Points on a hilly landscape, in no order, each with its height.
From any point a climber steps to the highest of the 2 points nearest to it. It stops when none of these is higher. Distance is the straight distance between rows; heights are no part of it.
J_863: [186 176 110 152 160 180 123 169 153 118 168 144 132 118 144 134 126  66
 133 170  73 152  42 176 137 122 142 112 151 132 130 123 149 130 154  97
 107  99  93 104 152 110 129]  height 1.55
J_992: [129 147 137 137 159 203  98 192 128 153 160 121 140 128 154 146 173 163
 144 134  79 138 100 129 119 102 152 135 103 168 118 137  96 137 156 113
 115 104 156 114  90 161 128]  height 0.89
J_639: [111 149 161 140 132 127  89 119  91 151 135 137 133 100 179  94 172 107
  83 161  74 119 103 167 176 107 148 141 151 101 133 129 102 152  71 161
 162 137 116 122 105 144  69]  height 4.47
J_758: [ 80 103  96 115 134  73 151 113 125  97 103  83 124 110 100 136 127 150
 137 121 137  90 194 126 142 142 119 124 145  97 177 153 123  75 155 174
  95 100 156 139 158 135 137]  height 1.99
J_809: [111 153 143 173 158 142 132 162 104 132 139  94 153 115 132 103 156  90
 123 116 125 128 125  95  85 100 138 154 106 123 194  81 104 161 119  90
 162 113  83 124  65 112  81]  height 1.30
J_848: [115 144  67 156 127  78 146 105  78 162 116 119 158 157  86 114  47 116
  84 104 123 167 135  79 113 104 139 137  53 108 129  82 128 109  89 115
 159 152  71 120 102  91 103]  height 0.16
J_271: [177 142 138 108  95 103 142 121 100 135 131 102 130  94 181 154  87 112
  92  77 131 139 139 131 116 135 131 138 103 114 100  86 123 126 107  92
 166 195 137 141 138 127  67]  height 3.56
J_332: [167 209  85 128 104 175 141 168 157 114 155 155 129 135 198 145 143  77
 175 131  60 171  63 114 152 115 104 138 153 147 108 107 146 157 160 142
  86  96  90 168 140 101 167]  height 1.15
J_862: [123 168 174 145 153 150 104 192 119 129 154  99 139 106 194 175 146  72
 124 179 124 147 104 130 125 125 131 131  98 113 142 176  80 140  89  98
 118 108 125 128  97 187  85]  height 1.37
J_719: [117 164 147 160 101 165  71 197 119 143 149 188 178 133 181 128 138 110
 115 166  68 131 120 152 154 104 158 124 181 117  87 116  94 168 110 103
 170 126  93 118 137 139 124]  height 5.25
J_430: [134 209  93 160 138 159 114 138 144 134 177 137 137 159 207 109 161  44
 163 141  68 194  41 140 145 123 126 109 163 138 103 110 129 177 135 130
 136  97  97 178 144 136 169]  height 1.26
J_290: [114 128 130 158 145 127 137 153 130 115 117 102 132 135 140 142 172 127
 133  99 111 122 168 118 111 130 130 126 143 127 155  87 104 147 142 129
 163 130 111 132  67 155  97]  height 1.16
J_88: [114 131 117 137 108 162 120 137 135 139 133 208 125 130 148  94 145 163
 154 121 106 141  95 116 152 135  84  85 177 139 112  96  99 160 161 110
 142 117  91 110 100 119 175]  height 1.06
J_982: [133 139 150 129 126 146 205 119 143 146 126 162 129 192 105 121 131 130
 144 114  91 125 129 138 155 127 123 112 174  70 171 130 120 148 119 134
 159 140 141 106 146 150 133]  height 3.74
J_420: [124 149 104 169 128  69 103 130 126 138 110  95 135 110 177 154  82 103
  95 128 137 168 117 109  92  91 126 172  45 115 141 133  92 102 123 129
 143 129  81 126 124 143  81]  height 1.32
J_15: [142 112 216 148 143 104 134  98 107 135 129 148  88 124 103  95 117 139
  43 176 119 117 132 143 126 118 127 115 101 130  96 183 180 118 104  69
 114 175 155 102 120 117 125]  height 2.33
J_312: [158 138 166 161 115 104 116 111  80 163 126 120 124  81 115 134  99 100
 162 136 140 120 118 143 139 150 167  98 137 128 135  98 134 142 105  95
 181 138 121  99 145  90 110]  height 4.33
J_277: [153 167 107 101 145  87 107 113  99 150 129  83 118  89 178 114 112 123
  69 103 113 156 127 148 120  58 123 172  71  97 121  69 174 120  66 132
 118 146  96 167 124 114  53]  height 1.07
J_291: [148 115 161 139 129 134 138 109 142 180 125 119 116 112 157 150 113 155
  80 126  78 108 136 142 156  96 155 125 127 109 108 148 120 135 118 142
 173 138 127  81 148 156 109]  height 3.78
J_659: [ 97 153  82 142 126  95 150 146 119  80 108  89 136 135 149 141 182 128
 178 109 101 135 170 130 142 156  99 139 124 127 178  92  88 111 172 159
 141  78 157 155  97 162 100]  height 1.04
J_366: [102 131 132 130 126 152 119 112 195 102 175 190 153 172  97 102 122 193
 130 161 134 146  82 129 140 127  42 136 134 147 114 127 148 103  98 125
 109 157 108  89  86 125 145]  height 3.63
J_567: [ 93 156 178 163 127 149  84 142  85 155 124 155 157 113 203  89 152  91
 105 164  90 102 120 128 170  89 146 115 183 115 110  93  81 213  78 142
 166  90  86 151 123 136 107]  height 4.82
J_560: [111 123 102 133  92 158 114 104 171 114 164 189 119 163 110  56 140 160
  92 161 112 158  97 154 181 115  96 142 152 152 130 135 133 134 137 130
 115 187 108 116 130 127 124]  height 4.31
J_131: [156  97 173  67 115 150 120 108 134 108 138 141 144 124  80 129 128 127
 147 125 164 125  97 135  95 164  85 108  99 175  99 172 165 117 134 147
  98 101 126 104 101  78 202]  height 2.37
J_705: [177 160  89  88 149 157  99 129 147 106  97 155 135 100 132 174 101 125
 180  92 157 136 118 115 129 168 147  61 128 159 108 115 129 132 174 188
 140  65 123 161 138 114 184]  height 2.01
J_344: [140 137 154 144 110 173 161 163 130 137 104 167 127 116 192 207  80 132
 110 135 112 145 112 123 136  87 100 109 104 134 101 186 103 150 130 120
  95 128  83 106 132 170 166]  height 2.55
J_644: [126 147  90 123 212 143 103 109 156 123 137 115 146 131 142 156 181 140
 161  90 138 110 138 157 114 131 139 132 100 146  91 116 148 127 174 161
 176 121 168 170 109 130 143]  height 0.52
J_745: [ 87  72  67 104 113 105 111 111 122 116 142 141 153 131  71  98 161 142
 121 123 149 126 189 102  80 177 100 148 145 153 174  83  91 124 112 134
  85 144 130 143  95 111 136]  height 1.62
J_487: [ 87 125 104 105 184 104 113 145 151 136 111 109 130 139 116 124 202 168
 147  65 120 100 172 129  85 146 132 149 106 151 104 119 149  97 159 135
 144 107 168 164  85 163 134]  height 0.65
J_939: [166 131 130 173  87 115  90  92 134 122 111 116 127 117 114 124 120  65
 173 102 173 131 147 128 119 206 152 100 139 120 143  87 138 135  90 110
 181 131 129 148 155 120 101]  height 4.79
J_515: [118 141  70 135 151 139 133 195 131 144 135  94  97 121 183 171 131 124
 139  93 122 149 162  85  88  71 126 162  85 119 107 109  73 159 148 111
 151  98 113 139  68 139  40]  height 0.50
J_363: [119 120 157 107 116 163 161 126 145 133  94 147 106 153 120  96 138 110
 138 117 102 121 138 125 197 146 159 144 191  75 163  94  98 143  81 120
 141 183 157 122 177 157  91]  height 4.23
J_788: [ 87 139  77  54 133 113 131 160 153 118  95 124 142 120 155 119 157 146
 123  60 140 117 167 137 146 146 117 164 149  94 142  89 122  93 137 134
 163 114 149 125  97 175  85]  height 0.81
J_260: [109 147 128 103 172 192 117 189  91 142 132 101  84  89 188 182 133 161
 135 118 117 138 148  97 122  91 111 131  99 147 101 107  53 153 125 107
 127 105 166 136  70 175  60]  height 0.61
J_144: [ 84  93  84  91 107  37 126 180 110 131 116  96 125 174 100 131 114 139
 187 121 131  84 202  72  65 133 108 117 101 185 171 183 132 104 138 136
  76  50 116 179 128 143 201]  height 0.72
J_810: [ 89  71 131  70 116  85 146 131 108 145 120 105 131 106 124 121 155 178
  72 117 102 100 166 102  71 130  97 148 105 137 141 146 128  98 131 112
 103 134 138 122 107 155 134]  height 0.85
J_732: [181  77 162 119  77 174  88 110 137 123 135 193 155 104 128 154 116  87
 159 126 147 131  94 153  93 172 137  89 145 156  86 142 145 133 115 122
 144 143 152 117 141 100 174]  height 2.31
J_125: [190 117 184 146 123 123 110 124 125 139 138 126 126 112 107 109 149  77
 117 159 153 102  94 176 101 146 172 114 106 148  99 177 159  94 149  94
 135 142 144 104 138  82 130]  height 2.64
J_149: [140 141  98  66 167 176 147 130 162  82  90 165 141 151 115 144 115 106
 173 105 127 117 110 121 178 180 105  97 142 105 131 123 167  80 163 172
  98 120 164 160 162 102 174]  height 5.26
J_357: [139 118 159 182 167 128 161 177  82 100 141 126 159 118  95 131 125  87
 101 146 135 134 141 122  65 128 110 143 104 145 178 134 126 131 134  62
 124 120  92 120  81  95 108]  height 1.40
J_628: [110  80 185 121 133 133 129 152 115 121 147 133 154 113 148 149 137 160
  79 143  91 119 159 129 106 112  99 148 123 141 123 160 144  99 128  90
 109 135 136  91  97 123 147]  height 0.92
J_239: [114 137 132  86 161 161 123 161 136 146  98 183 131 158 124  97 145 193
 182  88 186  90 129 152 109 132 155  89 104 159  91 128 115 129 175 151
 169  80 141 133  83 124 175]  height 2.69
J_321: [ 96  72  77  94 116 113 127  92 109  99 139 100 116 156  50 132 146 130
 144 121 192 123 159 124 119 191 106 135 159 152 149 122 129 104 109 128
  67 134 123 152 120 113 151]  height 1.73
J_119: [163 137 131 105 151 165 143 106 166  88  65 159 147 139 104 145 139  85
 177  89 149 117 141 141 154 191 125 101 167 109 117 106 105 132 129 166
 116 138 143 145 172 117 146]  height 4.77
J_682: [ 92 116 110 147 100  51 158  91 123 129 112  55 105 147  69 140 133 126
 160 114 161  87 169 133 123 150 165 127 127 100 133 168 121  56 156 143
 122 123 137 152 143 124 116]  height 1.88
J_849: [168  89 142 110 102 129 121 118 159 138 153 101  95 108 111 117 141 155
 133 139 212  97 109 114 144 165 195 149 121 145 101 108 113 157 108  82
 145 176 191 100 168 117  99]  height 3.09
J_525: [141 123 151 158 117 189 113  64 121 142 141 174 163 113 142  47 107  78
 104 140 140 123  60 129 158 137 152  96 155 127 130  83 174 171  97 144
 136 165 148 141 149 111 124]  height 3.26
J_911: [189 166 144 157 143 142 107 130 151 116 158 155 115 119 137 124  99 116
  92 159 105 153  65 174 164 135 138 124 134 147  85 135 193 111 179  98
 108 127 120 130 147  82 150]  height 1.70
J_576: [169 135 116 167 154 133  74 116 146  97 139  65 145  96 136 177 147  86
 158 115 129 151 133 153  91 169 147 123 105 156 137 140 151 142 144 134
 146  89  96 106 114 126 146]  height 1.74
J_37: [143 134 201 152  97 129 152 151 125 116 101 196  85 117 160 165  61 155
  94 166 113 129 120 135 130  98  74 151 117 142  80 189 118 127 138  95
 106 144  99  77 136 118 178]  height 2.36
J_280: [111 183 174 188 199 173 103 157 105  99 171 143 149 120 147 121 147  88
 101 174  98 145  92 151 162 108 155 124 112 155 124 151 139 141 175  67
 112 110 120 129  98 119 136]  height 1.11
J_712: [174 109 139  95  99 154 156 119 154 138 169 131 110 143  78 133 109 178
 127 149 173 125  84 148 172 151 159 143 141 135 133 108 127 126 131  98
 119 182 196  93 163 120 139]  height 2.60
J_714: [169 132 133 108  76 140 152 116 174 118 170 162  97 135  84 127  87 179
 130 176 150 168  78 156 167 160  98 147 153 127 119 119 181 110 143  93
  96 177 140  94 174 117 159]  height 2.15
J_755: [142 183 114 155 174 158 109  96 132 149 126 137 154 139 150  90 142  56
 147 152  63 169  37 184 132 120 127  80 172 122 111  87 128 174 100 131
 163  75 119 156 179 136 144]  height 1.36
J_594: [131 141 138 133 159 166 119  80 159 153 128 122 134 124  97  96 161 120
 132 106 111 112 125 132 163 106 167 141 138 108 153 102 150 143 113 164
 168 147 129 117 137 110  88]  height 4.15
J_775: [175 159 195 103 145  77 160 126  83 125  99 137 103 116 165  79  92 156
  48 141 162 102 149 123 144  77 138 151  92 116  85 140 160 125  99  60
 114 203 200 184 127 121  86]  height 2.02
J_928: [161 120 179 138  68 107 170 124  99 107 140 121 134 124 131 136  88 127
 117 148 142 135 148 142  86 169 127 123 102 100 155 134 137  99 122  61
 124 164 182 110 127 112 108]  height 2.99
J_282: [142 180 154 178 203 162  97 100 174 153 108 133 153 152 145 109 152 120
 159 113 104 132 105 156 172 128 155 135 126  98 138 114 131 145 116 158
 189 108 129 133 133 157 125]  height 3.62
J_89: [ 71  96  63 134  97  77 173  93 113 127 110 108 135 146 102 126 107 109
  86 112 135 124 171  85 116  90 113 151 120 100 156  85  90  98 139 145
 139 152 117 151 144 121  87]  height 0.37
J_830: [ 85  62  94  88  78  49 114 168 124 120 147 116 158 142  85 127 108 139
 150 119 151 125 172 102  59 158  69 122 122 154 177 150 140  86  95 123
  77  75 136 149 124 146 160]  height 0.77
J_553: [160 132 152 139 115 143 188 122 111 145 115 158 127 153 181 196  67 139
 124 107  91 147 112 132 143  73 108  99 134 102 138 145 122 129 116 134
 115 157 102 119 182 166 151]  height 2.80
J_754: [ 99 119 161 138  98 165 167 108 116 106 120 126  77 135 103  90 129 121
 113 137 153 145 112  93 175 140 159 183 154  98 200  87 117 163  64 130
  83 191 174 132 156 132  85]  height 4.76
J_663: [ 77  98 143  73 101  88 191 117  99 141 104  74 123 153 123 168 107 158
 122 109 132  61 172  88  70  79  99 146 111 164 128 168 115 121 127 150
 115  99 117 138 162 125 196]  height 5.27
J_751: [107  53  93  52  96 106 173 139 112 136 152 110 104 104 126 138  84 175
  97  91 157 115 182 109  98  86 121 178 137  92 133 118 168  99  90 120
 117 149 159 128 162 129  99]  height 4.13
J_837: [163 135 143 128 146 143 103  84 146 190 131 134  96 131  95  81 133 134
 119 129 157 121 110 152 177 114 214 130 133 113 115 141 141 157  86 130
 164 183 154  99 151 118  79]  height 4.95
J_969: [165 152  99 139 150 136  62 135 141  73  96  79 122 112 134 179 150 126
 189  97 156 129 167 114 114 172 139 112 101 176 121 148 124 128 172 171
 118  56 125 142 116 122 179]  height 1.86
J_296: [172 103 162 104  80 136 111 128 137 111 110 123 127 117 107 143 170  84
 125 124 148 108 107 135  71 169 129 119 110 134 106 171 160 107 142 133
 118 119 130 113 122 100 162]  height 2.50
J_99: [106  91 159 164 194 149 142 143 123 158 152 129 115 140  95 161 138 188
 139 140 107 116 152  76  92  88 115 116 125 159 144 122  83 164 129 118
  92 109 121 141  88 104 137]  height 0.53
J_380: [136 114 125 107 134 145 110  81 148 168 107 149  98 131 144  84 126 154
  78 130  89 127 154 149 181 101 181 108 137 103  67 164 139 145 106 140
 155 157 150 103 154 152  86]  height 4.12
J_391: [125  94 122 160 143 177 131  47 152 127 160 173 122 141  98  82 107 107
 119 145 177 141  88 123 138 123 117 109 160 145 112  97 188 177  96 154
 112 182 116 122 129  88 137]  height 3.67
J_339: [ 72 101 147  77 112 116 167 107 124 156  91 105 105 125  91 145 101 187
 119 113 137  70 170  89 135 100 110 135 123 115 132 186 143 115 125 169
 134 116 160 108 160 150 186]  height 4.86
J_91: [104 136 158 145  71 172  92 166 146 123 148 218 161 166 149  65 138 122
  98 150  80 131 110 148 190  92 132 147 186 125 107 115 114 184 108  99
 154 154  77 131 136 109 139]  height 5.94
J_964: [139 118 103 169 123  74 146 142 111 121 140  91 147 147  76 125 128  99
 103 140 144 133 162 130  75 144 145 100 105 158 176 134 113 114 127 108
 124 119  81 120  93  93 114]  height 1.48
J_228: [ 98 115 117 151 178 104 123 110 116 118  90 135 114 116  82 141 161 153
 153 124 122 103 153 111 150 152 133  96 134 114 143 141 119 102 163 163
  96 113 112 129 118 120 145]  height 2.11
J_461: [126 154 149 188 137 137  75 110 114 148 124 147 130  80 157 105 130 127
  98 202  70 165  90 170 183 104 164 120 129 122 127 136 126 133 115 152
 129 141 110  93 135 124 112]  height 4.07
J_129: [ 68  52 118  92  60  48 151 152 129 136 137 138 154 132  98 146  77 142
 102 143 147  86 159  88  46 121  49 178 115 155 138 153 138 101  99 124
 110 103 150 133 166 132 160]  height 0.71
J_934: [135 129 122 113 152 198 148  74 171 101 144 172 143 138 101 122 144 179
 131 133 131 156 111  94 135 133 106  93 124 121 124 108 135 139 141 194
  77 127 124 179 106  87 190]  height 4.96
J_142: [177 146 138 104 131  85 119 140 111 148  98 114  86  74 159  93  94 116
  55 105 149 127 123 145 108  66 143 166  80 117  61 104 192 110  93  93
 134 152 100 171 126 103  52]  height 0.96
J_210: [193 150 200 161 101 127 133 134  98 108 118 153 126 132 127 130  97  94
 144 151 143 135 111 165 113 166 155 125 113 110 122 186 139  97 149  65
 110 142 173 125 136  85 145]  height 2.79
J_718: [136 140  89 137 162  82 136 127  98 145 140  85 162  86 165 122 113 123
  74 114 117 132 149 111  80  61 133 181  75 116 152  90 134 130 115 119
 131 131  87 149 116 118  69]  height 1.17
J_937: [124 128  89 175 102  68 106 111 118 147 129  64 134 127  84 123 127  89
 115 142 165 142 121 109  58 148 147 150  69 135 123 166 135  99 139 102
 156 122  75 136 113 110 130]  height 1.59
J_445: [163 118 125 126 127 169 128  91 165  98 108 117 108 124  98 127 136  80
 142  83 201 116 135 125 137 207 161 123 154 147 116  96 101 147 102 119
 143 164 135 154 181 129 114]  height 4.27
J_651: [168 107 136 114 108 149 111 118 151 122 172 159 105 120  85 115 108 133
  95 163 114 130  57 165 170 153 111  97 153 167  83 130 196 103 153 116
  92 149 141 103 151 100 172]  height 1.87
J_572: [ 79 136  70 116 135  40 100 165 143 114  79 103 114 124 133 135 122 168
 131 101 149 144 174 105 122 126 103 152  92 131 127 118  86  65 174 176
 157  97 137 137 112 148 102]  height 0.57
J_305: [162 120 129  34 127 143 128 131 134 102 114 125 157  80 142 163 112 106
 170  73 152 157 105 113 133 177 137  73 127 149 131 151 123  89 125 194
 122 105 132 172 126 115 173]  height 2.14
J_295: [ 94 124  58  66 106  64 106 146 157 112  82  84 120 117 134 134 127 151
 103  90 177 137 163 128 130 167 118 163 120 132 124 117  97  87 138 137
 165 135 129 102 137 169  84]  height 0.69
J_79: [112 113 136 116 155 143 123 126 125 135  82 164 113 105 139 120 155 180
 115  99 125  91 160 114 145 147 130  75 134 108 109 138 109 119 155 137
 138 121 131 101 106 155 144]  height 2.25
J_542: [104  86  51  94 106  68 113 140 105  83 118  90 109 172 109 111 116 130
 172 128 148 107 227  89 125 159 121 113 123 101 162 169 145  44 155 154
  86  72 117 152 154 104 152]  height 1.90
J_117: [131  81 161 123 112 108 184 119  81 143 137  73 132 155 129 199  75 130
 126  93 149  91 141 132  66  62 122 121 103 148 143 184 154 115 140 144
 103 118 134 119 165 145 165]  height 4.87
J_613: [128 132  74 118  81 110 147 141 134  54 119 104 142 167 107 147 164  92
 163  96 131 129 171 140 111 178 110 120 127 122 189 128 152  85 164 158
 123  87 146 141 122 141 126]  height 0.93
J_484: [ 88 118  53 125 138  57 157 133 118  90  85 128 134 134 144 117 113 136
  95  98 130 115 183 101 138  82  87 145 107 108 120  74  93  81 177 191
 127 122 122 169 119 133  63]  height 0.46
J_746: [137 147  82 152  99 149 115 150 155 140 149 192 104 138 181  82 184 115
 177 143  97 150 104 135 135 140  80  87 187 143 126 118 138 139 157 100
 121 141  67 136 135 116 156]  height 0.95
J_785: [175 108 224 125  98 131 119 147 149 154 111 162 104 113 141 102 106 126
  84 153 137  93 144 137 135 118 154 152 130 114  70 139 134 164  84  85
 176 181 160 116 148 121 111]  height 2.03
J_320: [ 87  60  66  74 113  97 153 118 108  82 124  94 122 199  75 111 118 137
 177 129 198 115 207 115 138 167  99 131 154 139 157 161 122  60 107 124
  78 102 127 156 151 125 150]  height 1.82
J_158: [ 95 112  81 111 115 149 157 100 151 101 124 142 104 143  57 100 115 161
 148 131 144 127 107 113 179 139 106 124 180  82 164 119 158 106 153 189
  57 106 141 130 181 105 147]  height 5.24
J_207: [ 94  98  93 140 152  71 139 167 116 142 103  77 128 158 118 190 139 160
 166 131 139  87 193  80  69 109 135 123 101 165 135 187  99 125 158 134
  90  69 141 158 126 158 161]  height 0.67
J_962: [ 76 107  42 136 121  59 162  79 103 118 121 129 142 164  67  89  99 113
  75 123 132 159 171  85 100 144 113 125 114 113 138  84 115 123  98 106
 115 162  83 134 121 104  96]  height 0.29
J_601: [107 130 134 119 169 137  95 164 138 136  70 203 112 130 141  93 149 193
 166 115 128  91 130 128 154 123 147  96 117 132  52 133 128 134 187 144
 175 111 146 113 113 156 141]  height 2.46
J_393: [115 152 114 131  58 157 101 134 180 130 147 192 135 167 142  32 160 109
 107 164 112 155  99 145 175 106  79 143 196 166 129 106 121 181 107 155
 122 195  77 151 147 132 123]  height 5.10
J_563: [167 150 223 138 127 113 123 134  81 152 113 153 124 108 153  73  89 126
  45 146 122 117 132 149 176 100 153 148 106 137  90 169 156 118  76  87
 148 196 145 151 124 130  87]  height 2.16
J_638: [ 91 147 117  98 122 112 114 141 135  99 109 121 143 126 152 138 175 129
 146 103  89 117 135 160 173 151  99 165 166  86 167 101 114  81 130 156
 144 125 176 129 125 181 105]  height 0.91
J_433: [147 153 110 147 136 156  99 173 130 104 147 106 141 115 178 206 171  74
 171 152 131 166 107 138  87 151 143 135  85 138 164 160  95 172 125 109
 120 117 144 125  74 186  82]  height 1.47
J_289: [130 101 123 124 164 165 109 107 150 142 125 169 136 164  94 118 138 181
 169  95 173  85 130 139 114 108 137 105 146 145  91 112 110 155 157 171
 159 116 101 138  79 121 190]  height 2.94
J_224: [121 203 139 191 180 151 119 122 172 115 127 120 145 128 158 143 156 158
 157 147 105 137 108 157 172 128 142 138 114  95 133 119  98 163 166 154
 127  91 126 161 128 156 142]  height 3.86
J_967: [ 81  98 119  54 146 132  93 132 152 151 133 102 137 114 111  98 194 181
 100  98  99 111 140 129  95 142 133 143 118 151 117 136 149 112 134 132
 132 125 144 114  92 173 132]  height 0.76
J_923: [117 173 142 144 166 145 120 123 110 135 104 126 131 141 165 107 190  68
 169 107  67 134 104 141 181 109 138 155 186 117 105  97  85 214 144 144
 161  92 132 119 118 161 125]  height 1.18
J_480: [129 125 170 176 165 168 120 173 119 123 150 141 145 120 142 144 132 138
 112 167  84 144 110 160 123 108 142 134  94 146 125 179 129 116 171  81
 101 127 140  80 106 122 146]  height 1.03
J_481: [131 166 116 143 149 151 150 161  98 129  89 163 126 138 135 170 157  98
 187 132  91 144  95 134 143 131 125  98 186 118 131 105  68 178 168 127
 152  90 134  94 132 138 133]  height 1.33
J_61: [145 127 113 114  76  96 124 111 162 157 128  64 116 107  93 132 151 126
 121 111 186 108 148 129 123 152 180 175 113 125 124 124 113 120 112 113
 148 173 152 104 149 138  94]  height 3.51
J_616: [116 111 139 114 127 114 185  75 116 177 107  94 112 134 155 161 106 176
 109 117 117  94 139 113 134  87 159 119 113 105  90 170 133 115 144 148
 154 138 139  99 165 147 145]  height 4.30
J_14: [133 158 170 184 177 160  98 130 108 119 153 108 163 100 139 106 176  80
 130 152 102 120  82 153 116 137 144 139 123 143 160 103 137 141 125 101
 126 109 103 147  93 108 106]  height 1.19
J_32: [136  61 142  90 137 129 116 125 138 135 142 139 109 105 101 106 140 153
  99 109 158  90 177 125 115 113 137 157 146 115 119 120 153 138 114 120
 151 142 105  89  81 102 106]  height 3.52
J_672: [102 113 107  68 171 152 147 108 149 112 124 136 149 134  64 126 124 163
 163 115 180 116 110 124 186 146 130 117 139 121 139 136 156  89 154 199
  82 128 145 168 160 115 176]  height 5.89
J_948: [173 170 115 137 151 153 130 145 112 130 122 109 136 130 135 149 151  47
 171 166  76 168  56 163 130 143 133  96 164 109 131 116 104 171 128 129
 137  58 122  98 162 117 126]  height 1.45
J_242: [ 79 100 120 131 155 128 157 176 112 142 111 103 125 137 125 198 118 167
 147 107 123 109 167  77  86  66 127 127 108 155 158 159  88 126 161 139
  95 113 131 129 112 158 118]  height 0.60
J_621: [101 158 127 149 188 200  70 157 124 158 156 122  98 124 186 128 164 156
 166 132 108 127 110 127 146 107 132 145 131 148 107 101  76 183 137 110
 164  95 170 125  78 167  85]  height 0.74
J_666: [161 145 203 167 101 122 125 154 129 145 112 182 122 125 157 131  52 141
 100 157 127 122 121 145 132  98 126 130 137 128  68 154 127 167 117  76
 167 162 132  84 156 117 152]  height 2.18
J_943: [109 141 136 137 126 166 164 161  98 140 133 167 122 121 170 140 146 140
 144 133  64 151 115 106 159 104 115 114 171 129 145 102  81 161 151 122
 122 107 113  87  98 143 149]  height 1.20
J_668: [155 107 147  13 121 133 120 113 135  83 140 110 155 115  86 136  99 123
 149 103 179 147 107  96 113 174 119  94 122 170 143 148 127 100 118 174
  79 107 112 143  96  87 200]  height 2.26
J_256: [116  98 142 115 127 133 114 117 144 146 143 137 120 122  54 127 118 181
 106 129 175  90 150 136 134 112 136 126 162 143  97 125 127 154 133 153
 150 122  86  88  92 122 177]  height 3.24
J_370: [100 204 162 151 151 118 129 141 110 148 134 109 157 160 181 141 170  84
 173 140  44 154  83 155 203 118 113 166 166  95 143 128  95 174 104 160
 135  89 136 132 146 165 140]  height 1.09
J_615: [144 179 138 181 113 131  40  96 126 170 117 151 115  76 148  79  83 113
 136 181 121 160  58 157 162 122 158  96 142 131 113 120 180 153  86 136
 157 153 122 114 183 117 118]  height 3.69
J_562: [101 105  92  88  88 109 129 170 125  88 148 112 159 139  83 115 136 143
 166  95 139 148 146 128  62 158 103 109 122 154 213 128 159  73 142 159
  97  90 159 158 105 138 163]  height 0.83
J_598: [127  55 139 120  70  70 193 111  75 122 177  79 134 156 108 162  63 161
 157 152 182 111 147 104  94 126 107 120 108 124 143 128 131 112  84  84
 101 151 174 157 147 122 111]  height 4.14
J_892: [103 102 113 132 106 135 164  80 113  98 115 101  77 131  82 114 120 143
 117 140 134 142 134 117 174 165 145 133 179  83 194 109 136 142  98 151
  60 143 166 122 167 110 103]  height 5.32
J_731: [142  80  82  82 111 109 173 113 109 142 151 108 111 113 129 118 123 143
  63  99 144 131 191 123 103  97 125 157 123  80 108  98 143 112  96 114
 119 168 112 118 106  94  75]  height 3.82
J_742: [134 178 108 180 178 163 144 100 176 108 127 152 139 134 104 120 154 158
 140 121 119 154 120 120 155 141 127  94 120 114 142  95 152 148 171 178
 111 118 127 179 122 118 168]  height 4.34
J_629: [146 147 101 189 117 145  61  65 161 173 139 151 124 105 162  98 114  97
 122 163 126 145  49 154 148 124 161  64 135 120 116 122 194 144 137 156
 141 105 101 129 185 115 139]  height 3.41
J_857: [124 122 134 140  83 148 186 123 153 135 133 187 113 196 144 149  90 154
 162 139 106 165 126 131 157 121  71 106 174  91 144 147 131 122 106 115
 132 166 108  94 150 157 137]  height 3.25
J_544: [ 97 135  84 158 110  41 156 111 131 155 127  54 121 167 100 165 124 107
 134 124 133 129 147  99  74 110 132 140  75 114 137 181 134  82 150 137
 131  78 100 138 147 135 126]  height 1.72
J_993: [175 169  73 107  86 154 134 137 144 124 149 150 116 129 177 108 162  95
 152 133  65 156  81 142 125 157  93 131 184 117 120  94 153 134 150 139
  86 130  63 140 135  91 185]  height 1.05
J_897: [147 113 196 135 139 113 119  90 118 112 135 131  89 132  81  77 135 119
  84 160 174  98 110 151 110 149 151 136 126 158  89 159 180 110 138  85
 117 170 201 133 128 104 134]  height 2.48
J_334: [126  97 136 127 132 192 118  63 179 103 170 166 145 130  65 120 124 163
 114 160 165 134 107 117 128 148  81 130 141 131 112 110 137 132  92 159
  84 145 131 117 119  98 165]  height 4.26
J_847: [137 144  89 163 132 113 128 149 105 101 124  71 130 133 156 195 137  85
 161 137 122 182 156 127  85 150 152 136  87 133 172 153 117 128 135 125
 119  88 102 118  98 153  91]  height 1.60
J_819: [104 196 182 158 185 160 101 171 131 144 169  90 137 106 162 151 114  98
 116 212 109 148  95 113 192  90 122 130  98 136 141 141  73 162 106  92
 119 115 123 115  94 178 102]  height 1.31
J_285: [179 135 183 142  98 101 171 147  62 115 135 109 155 104 183 182  70 114
  94 120 130 135 135 151  97 129 130 128  85 126 131 132 126 134 115 105
 142 158 140 107 139 133 105]  height 3.23
J_561: [150 133 135 121 114  92 130 123 114 150 134  96 117  94 107 128 112 115
 126 122 140 120 136 130 144 147 159 145 126 107 141  81 126 140  92  88
 181 184 128 104 126 119  51]  height 3.96
J_33: [122  46 143  94  96 104 172 114  80 126 170 105 132 123 115 177  51 167
 117  94 152  93 162 115  82  78 101 139 136 141 139 130 148 105 100 124
 123 152 159 133 171 133 109]  height 4.46
J_956: [118 142 140 177 126  85  87 114 130 155 109  93 112  86 152 117 150 102
 108 133 147 138 124  96  64 119 137 155  43 121 121 161 115 118 129  98
 178 131  97 105 121 138 111]  height 1.46

For each start below, name the point where the climber stops.
J_969: J_939
J_911: J_939
J_732: J_939
J_321: J_33
J_682: J_33
J_785: J_892

Call two points neighbours if one is among the 2 nearest of the other. Go from one point of each pair to the other, from neighbour to neighbour, staying as high as possible. Name the lowest point that can't be avoided.
J_91 and J_837: J_282
J_663 and J_892: J_928
J_939 and J_672: J_445
J_892 and J_672: J_158
J_837 and J_663: J_291
J_934 and J_91: J_366
